Points, in no order, along strands that fork and pass close to each other.
Two points are linked if the straight distance between their rows is under 54.9. Some points are linked to none.
mut: [-10  -4   6  -2   9 -12 -11  -4  11 -17 -14  -4  -5  19   2  -3  -6  -7
   3   1  24   9]
Vot: [  4   4 -25   8  18 -11   2  -8   2  -8  -1  25   0  36 -14  11  -6  -4
  12 -10  10 -19]
bor: [ 27   4 -20  -6   6  11 -22  22  10  14 -11  15  12  29  -3  12  -5  19
 -13  15   6 -12]
ver: [-12  -9  -1   2 -16   3   1  -5   8   3  -3 -19   9 -17  14 -24  -2   5
   3 -10  -1   5]
kelot: [  1  18 -23  -2 -39  -3  -2   7  18 -12   0   1  -2  32  20  -9 -15   8
 -12   3   6   5]
nonis: [-16   3   0  -1  25  11 -17   0  -9  17   2   3  -9   5 -10   0   8   7
 -13  21  -3   6]
botan: [ -7   2  35  10  28   2   8  17  -5  20  10  -8  -7 -22 -10  22   7   3
  -4  30   6  -4]
Gom: [ -1   0  12   8  -6  -4   1  10 -11   6  15 -21  -8 -20 -10  -4  13  -5
  14  -1 -36  -3]
niv: [ 15   1   1   1 -15   0  -8  23  -5   9  10 -15   2 -18  -5   9   9  -1
  41   1 -32  -6]
labam: [  2   9 -29   2  -7   3 -10  -4   9 -21 -20  15  -6  48   8 -12   5  -9
 -21 -21   8   4]
Movev: [-10   1  26   9  12 -18  22   7  -7 -12  18  -5  -5 -18 -16   6  -1 -23
  -4  -5  -4 -21]
zato: [  0   3  -3  -5 -12  -3 -22  11  -3  26   1  14  -6 -27 -18   1   5   3
  45  -6 -23   0]
nezin: [  6  16 -21 -23 -26  -4 -10  -4 -14   2  18  -4   2   0  -4  -6  -1   8
  24   1 -34  10]
kena: [ 15 -11 -14  15  25  -8   2   4   3 -17  -6  16   4  22  -5  17 -11   4
 -14 -18   2 -14]
mupet: [-15   2 -24  -3 -13  -2   0  13  -9  -3  -3  24   2   7   7  -8  -8  12
   1 -16   5  -5]
toned: [ 16 -14   3  15  -1 -12  13  15  16 -18   1 -14  11   6  21   7 -14  13
 -16 -13   4   2]
bivu: [ 15   3  -5  21   3   0  22  21   5  17   5  -3  12  14  15  18  -6  26
 -10  18  14 -11]
Mukam: [-18  17 -28 -15 -35  -3  -1 -16 -14 -14 -10  11  -6  21   1 -27  15 -10
  26 -24   6  15]
mazip: [ 18  -7  -7 -15  22 -10  -6   4  -3 -10   7  -4   5  16  -7  17  -7   1
   9  18 -14   0]
Bagu: [ -5  -3   8 -13   5   4  23 -12 -16 -11  23 -20  14 -26  -1  -8   5 -19
 -14  11 -20  -2]
Sos: [-18  11 -22  14   8   7  16 -17   3 -13  -7  10  -8  38   2 -14  13 -20
 -16 -15  10  -3]
bego: [ -3  -3   1 -19   2  -2  -6 -10   0   8  10  -9   3  -7   7   9 -14   9
  21  35   4  21]
fug: [ -1  -2 -20   3  -1  -8  26  -9  -4 -16  15  -6  16   8   7  -5  -6   2
  -6 -11 -12  -8]
beput: [  0  -9   5   3 -18  -1   7  23 -11   2   8  -6   5 -30  22  15 -14  26
   7   5  -1   7]
Lepab: [ -1  -7 -12 -10   9  11 -26   4  -9   1  -6   6  -7   7   1  -6   2  15
 -23   6 -14  14]
Gavi: [ 16  15  -7  -6 -17   9 -30  26  18  14 -23  18  -4  27   3   8  -7  19
 -17  12  27  -7]
murib: [-19   2  40  -1   5 -16   4  -9   6  -7   6 -16 -19 -10  -2   7  -8 -14
  -7  14  17  12]
somi: [ 39   2 -19 -12 -15  11 -14  34   3  17   2   4  11   4   0  15   3  10
  18  26 -25 -11]
pefem: [ -4   1  -6  -1   7  -4  28 -39   5 -25  13 -10   8  17  -6 -20   7 -35
 -19  -7  -8  -3]
sek: [ -4 -10  20  -8 -11   6 -15 -23 -13   6   7  -8  -9 -54   1   8  -6  -2
  27   3 -24  13]
laza: [ -7   3  16   8  33  -3  14  13 -18   1  18   1  -9  -1 -10  32   4   2
 -10  26  -6  -9]
timom: [ 10  -1 -16 -28 -37   3 -28 -17 -14   5 -13  25  -1 -10 -14 -24   4   7
  29 -30 -11  16]
sevo: [ -2  -9  40  10  22  -4  14   0  17 -10  -5 -18   2  -8   7  -2   3 -11
 -43   0  21   4]
vik: [ 16  13 -38   4 -25  -3   7  -6  16 -20   0  10   7  40  10  -9  -6  -4
 -16 -22  -7  -7]
guta: [-19   2   6  15  20   2  -8  -1  11 -19 -31   3  -4  24  11  -7  12 -14
 -17 -17  37   4]
dom: [-15  -8  11 -13  23  14   5  -6 -20   7  11  -4   2 -24  -7  -4   9  -4
 -15  25 -11   3]
bag: [-17   5   9  22  -7  12 -36  10   9  18 -27   6 -21   1   5  -5   2  14
  -8 -11  18  10]
Ren: [  9  -2 -14 -17  10 -12 -19   7  -8   3  -7  28  -3  10 -27  -7   7   1
  27 -16  -6  -1]
gipas: [ -3  -8  33   9   6  11 -23  -3   1  29 -15  -2 -16 -28  13  20  -8  29
  -1  18  20  20]
Kono: [ -8  -1 -10 -22   0 -11  16 -28 -21 -11  -6  16   7  12 -27 -32  25 -15
  19 -34   4   5]
gosez: [ 15 -14   4 -11 -19  15 -14  16 -16   9   1   1   0 -43  24  27 -16  27
  19  17 -13  17]
kezi: [ 15  -1  -7   7 -28  -5  -1  16  26  -7  -4  -9   6  18  29  -4 -14  14
 -26  -7   3   7]
Bom: [ 17 -17  10   3  12  13   5  22  -9   8   0 -20  12 -18   6   8  10   6
   6  19 -13  -5]
kor: [ 31   8  -5 -12 -24   8  -9  27  -2  18   9  -7  -1  -4  14  28  -5  22
  16  42 -11  10]
gotof: [ 10   7 -16 -25 -32  14 -23  -8 -12  12  10  -3   0 -23  11   1 -11  14
  26  17 -29  16]
fip: [-22  10   8  12  32   3  20 -11   3  10   0   3   3  15 -12   5   3 -13
 -11  17  29 -20]
vepe: [  0 -14  -7 -20  -3   1 -22   2 -15  -8   3   9  -7 -13   5   6 -14  15
  -3   3 -13  19]
Rikab: [-26   4  13  10  11   8 -14  -9  10  -6 -22  -7 -15  12  -4 -26  23 -22
 -22 -15  12   9]
fazim: [-23   5   4  -2  23   0  18 -15  -7  -1   3   7   5   3 -23 -20  12 -26
  -7  -1  10 -15]
zil: [ 12  -3  -5  -1  22  -1   5  20 -19  -6  17   3  -1   8   1  34   0  12
   6  29 -20  -2]
tuzek: [  3   9  31  37  24  -6  34  -9  22 -10  11  -7  -8  19   4  26   1 -11
 -42  -7  23  -8]
Dip: [ 12  17 -36 -14 -20  -4   2  -4  -4   8  10   5  12  21  -9 -14   0   3
  21  -3 -20 -12]
Tevil: [ -7  -3 -16  -6 -15   4   5 -13   2  -2  -2 -11  11   1   3 -42  10  -5
  -2 -23 -11   5]
kul: [ -3 -18  11   4 -11   4 -18  -4  18   8 -21 -16   1 -14  16 -12 -10  10
   1  -3  21  14]
kabiv: [-16  12   7  15  24   3   2   5   4  22  -1  -1  -3  24  -5   4   5  13
 -13  21  17  -5]
rifin: [ 23   2 -23   6 -10   0  22  16   3   4  13  -3  20  12  14  20 -11  15
   7  17  -6 -16]
Fab: [ 14  -3   6  -1  -3 -15  21  14 -10 -19  21 -25  12 -13  10  21  -8   2
  24   8 -21  -3]
naz: [-35  -4  19  -5   6   1  -7 -16  -9   2  -4   7 -14 -31  -6 -15   2 -16
   7  -7  11   7]
kubag: [  4  14 -23 -21 -44  12 -24  10  13  19  -9  18   3  -2   4 -14  -9  10
  15   9   7  -8]
sabe: [ 12  -6  -3 -19   5 -12  24 -19 -22 -18  16  -8  19 -15 -21 -20  17 -13
  -1 -29 -26  -9]
Tas: [ 35   7 -32 -19 -12  -1  -9  17  -2   7   3  14  17  12 -14  -1  -1   4
  20   1 -26 -19]
tiden: [  1   0  -9  -2   3 -18  -3 -11  -6 -11  -7  10  -6  21 -28 -21  12 -12
  21 -32  -5  -5]
zed: [ 21 -18  16   5  -4  19 -20  16  -4  26 -13  -3   1 -36  17  22  -7  29
   9  21   1  12]
tav: [  3 -19  21  12  18  -8   6  13  10  -7 -10 -11   8 -10   9   3  -4  11
 -22 -11  16   1]
nuti: [  9   7   0  -1 -31   4 -23  19  16  29 -10   8  -7  -4   5   7 -11  19
  16  17   9   3]
Mefi: [-24  -4   2   8  16  -3  23  -8  -1 -12  -9   7   4  -5  -8 -22   8 -18
 -18 -29  14 -14]
ruzog: [ 19  -7 -10   4  10   8  32   6 -19 -17  23 -20  15  -7   3  17  10  -5
   4   7 -33 -16]
div: [-13   9 -19  -8 -26  16 -28   4   4  23 -21  25  -6  -2   0 -20   0   5
  24  -6  15  -1]
lufos: [ 16   0  15  -5 -10  -6 -12   8   5  10   7 -18 -13  -6  15  22 -13  19
  11  30   0  23]
dugam: [  3   1  -7 -14 -40  12 -33 -24  -2  12  -9  12 -13 -28  13   1 -20  13
  23   2 -12  18]
fik: [ 21  -8  30   8  27   4  41  11  -5  -3  13 -26  14 -13   1  26   5 -10
 -10  26   8 -15]
Petaf: [ -5   0  10  10 -14   1 -23   9   7  32  -3   1 -13 -19  -4   3  -6  12
  32  11  -6   5]
Nunus: [ 31  -6 -29  -4  -6   4  -9  17   2   0  -9  12  16  16  -4  -5  -4  10
 -11 -10 -14 -16]
mozop: [  6  -3  31   8  18   3  33   1  11   6   9 -24  14 -11  -1   2   2 -18
 -32  15   9 -12]
deva: [ 29   0 -12  -1 -20  -4  18  24  -2 -11  12 -20  26  -4  17  15 -11  11
  18   1 -19 -13]
deme: [ 19  -5  -9   7  16  -6  35 -14 -13 -19  23  -8  18  -6 -16   4  10 -23
   5 -18 -28 -26]
babi: [ -3   9  -9 -14 -26  20 -39 -17   4  24 -13  36 -19 -20   9  15 -21  17
  24  16  -1  20]
kosi: [-17  -7   5  16  10   0  29  -8  22 -19   0  -6  11   0  13 -18   6 -18
 -32 -31   7  -8]
tipez: [-13   0  -3   2   0 -21 -12  -5   2 -24 -13   6 -18  22  -7 -10   1 -15
  11 -24  10   5]
vufo: [-11  -8  -3 -16 -21   7 -34 -15  -6  -7 -14  10 -16 -13  16  -3 -18  10
   4  -5   6  26]
vati: [ 14  -5 -17  30  21   2  12 -18  18 -13   4   3   0  31  -2  12   3  -9
 -28 -25  -6 -14]
ginev: [-16   0  23  -8  12  -9   5  -4  -9   0  11   3  -6 -26 -27 -13   7 -24
   2  -8  -7 -12]
Rodog: [  7   0   8  29  10  -4  37   3  14   9  11 -22   9  10   9  11   2   5
 -18  12   8 -12]
taz: [-19   5  -5 -34  -5  -8   2 -28 -26  -8  19   4   7 -22  -5  -9   0  -2
  25  -2 -10  18]
gurop: [-23   8  -6 -21   3  -2  -3 -28 -20  -5  -8  15 -13  17 -23 -28  26 -28
  17  -8  10  14]
Pul: [-15   4  21   7   8  -2   0  12  -2  28   8  -1  -9 -22  -7  12   2   6
  23  22  -1  -1]
rof: [-21   6   5  23  -1  10 -13  16  16  -1 -25   1 -10  17  22 -10   6  11
 -26 -17  29  10]
zuki: [-29  11  34   1  19   2  -4  -8   0  -7  -9   2 -17  -2 -16 -12  13 -32
 -36 -10  18  -3]
bozi: [-27  -4  -3   0   2   6 -15  -3  -3  17 -17  17  -7 -12 -11 -20   8  -3
  20 -10  18  -2]
vozib: [ -6  -9  25   6  12   2  -6   7   7  11 -14 -10   1 -12  10   5  -7  19
 -11  10  31  12]
loga: [ -9  -4  20  -4  26 -20   7  -9   4 -21   2  -8  -7   9  -4  10 -11 -11
  -9  13  21   4]
Tifa: [ -1  -6  13  10  26 -15  23  -8  -2 -22  15  -4   0   3 -14  18  -6 -20
 -21  -4   1 -14]
bopum: [ 14   6 -22 -23 -30  -9 -25   0  -1  -2 -15  26   0  15 -19 -21   6  -1
  31 -28  -1   1]
kadi: [-14   9  33  24  16  -9  27  -1  16  -2   0 -11  -8   7  12   6   3  -4
 -32   4  40   7]
Kupel: [-10  11 -10  37  24  11  16 -24  19  -9  -3   6  -6  42  -4  10  12 -17
 -32 -14  20 -14]
seta: [ -3  -2   3  17  13   6  40 -29  25 -19  16  -9  10  11  10  -5   4 -29
 -40  -9  -3  -9]
lotal: [ -3 -11  11  -2 -10  -3 -18  -9 -11   0   3 -11 -13 -33 -11 -10   3  -6
  12 -13 -28  11]

Follow the links from the first point to the second, and from the first to the third. Name the last point that the two ways share.
sabe / ver / Sos: tav
Lepab / zuki / timom: mut
gosez / Vot / ruzog: tav
tuzek / labam / Fab: sevo
Gom / kosi / Bagu: fazim
guta / bego / nuti: ginev
mazip / mut / bor: ginev

A fork is a point with three links, a tip a point with one. Leave the first point through the second and follow the links. Name the first fork or tip that comes.
Vot / kena: tav
mozop / Rodog: sabe
sabe / deme: mozop
toned / kezi: Vot

A fork is a point with three links. Follow the links from the first point to the second and name the forks in between, in order.
ruzog / vozib: mozop, sevo, tav
bopum / Mefi: tiden, mut, loga, ginev, fazim
fazim / botan: ginev, Petaf
bag / Lepab: guta, mut, loga, ginev, fazim, nonis
div / Kono: ginev, loga, mut, tiden
vik / sabe: tav, sevo, mozop
nuti / tipez: ginev, loga, mut
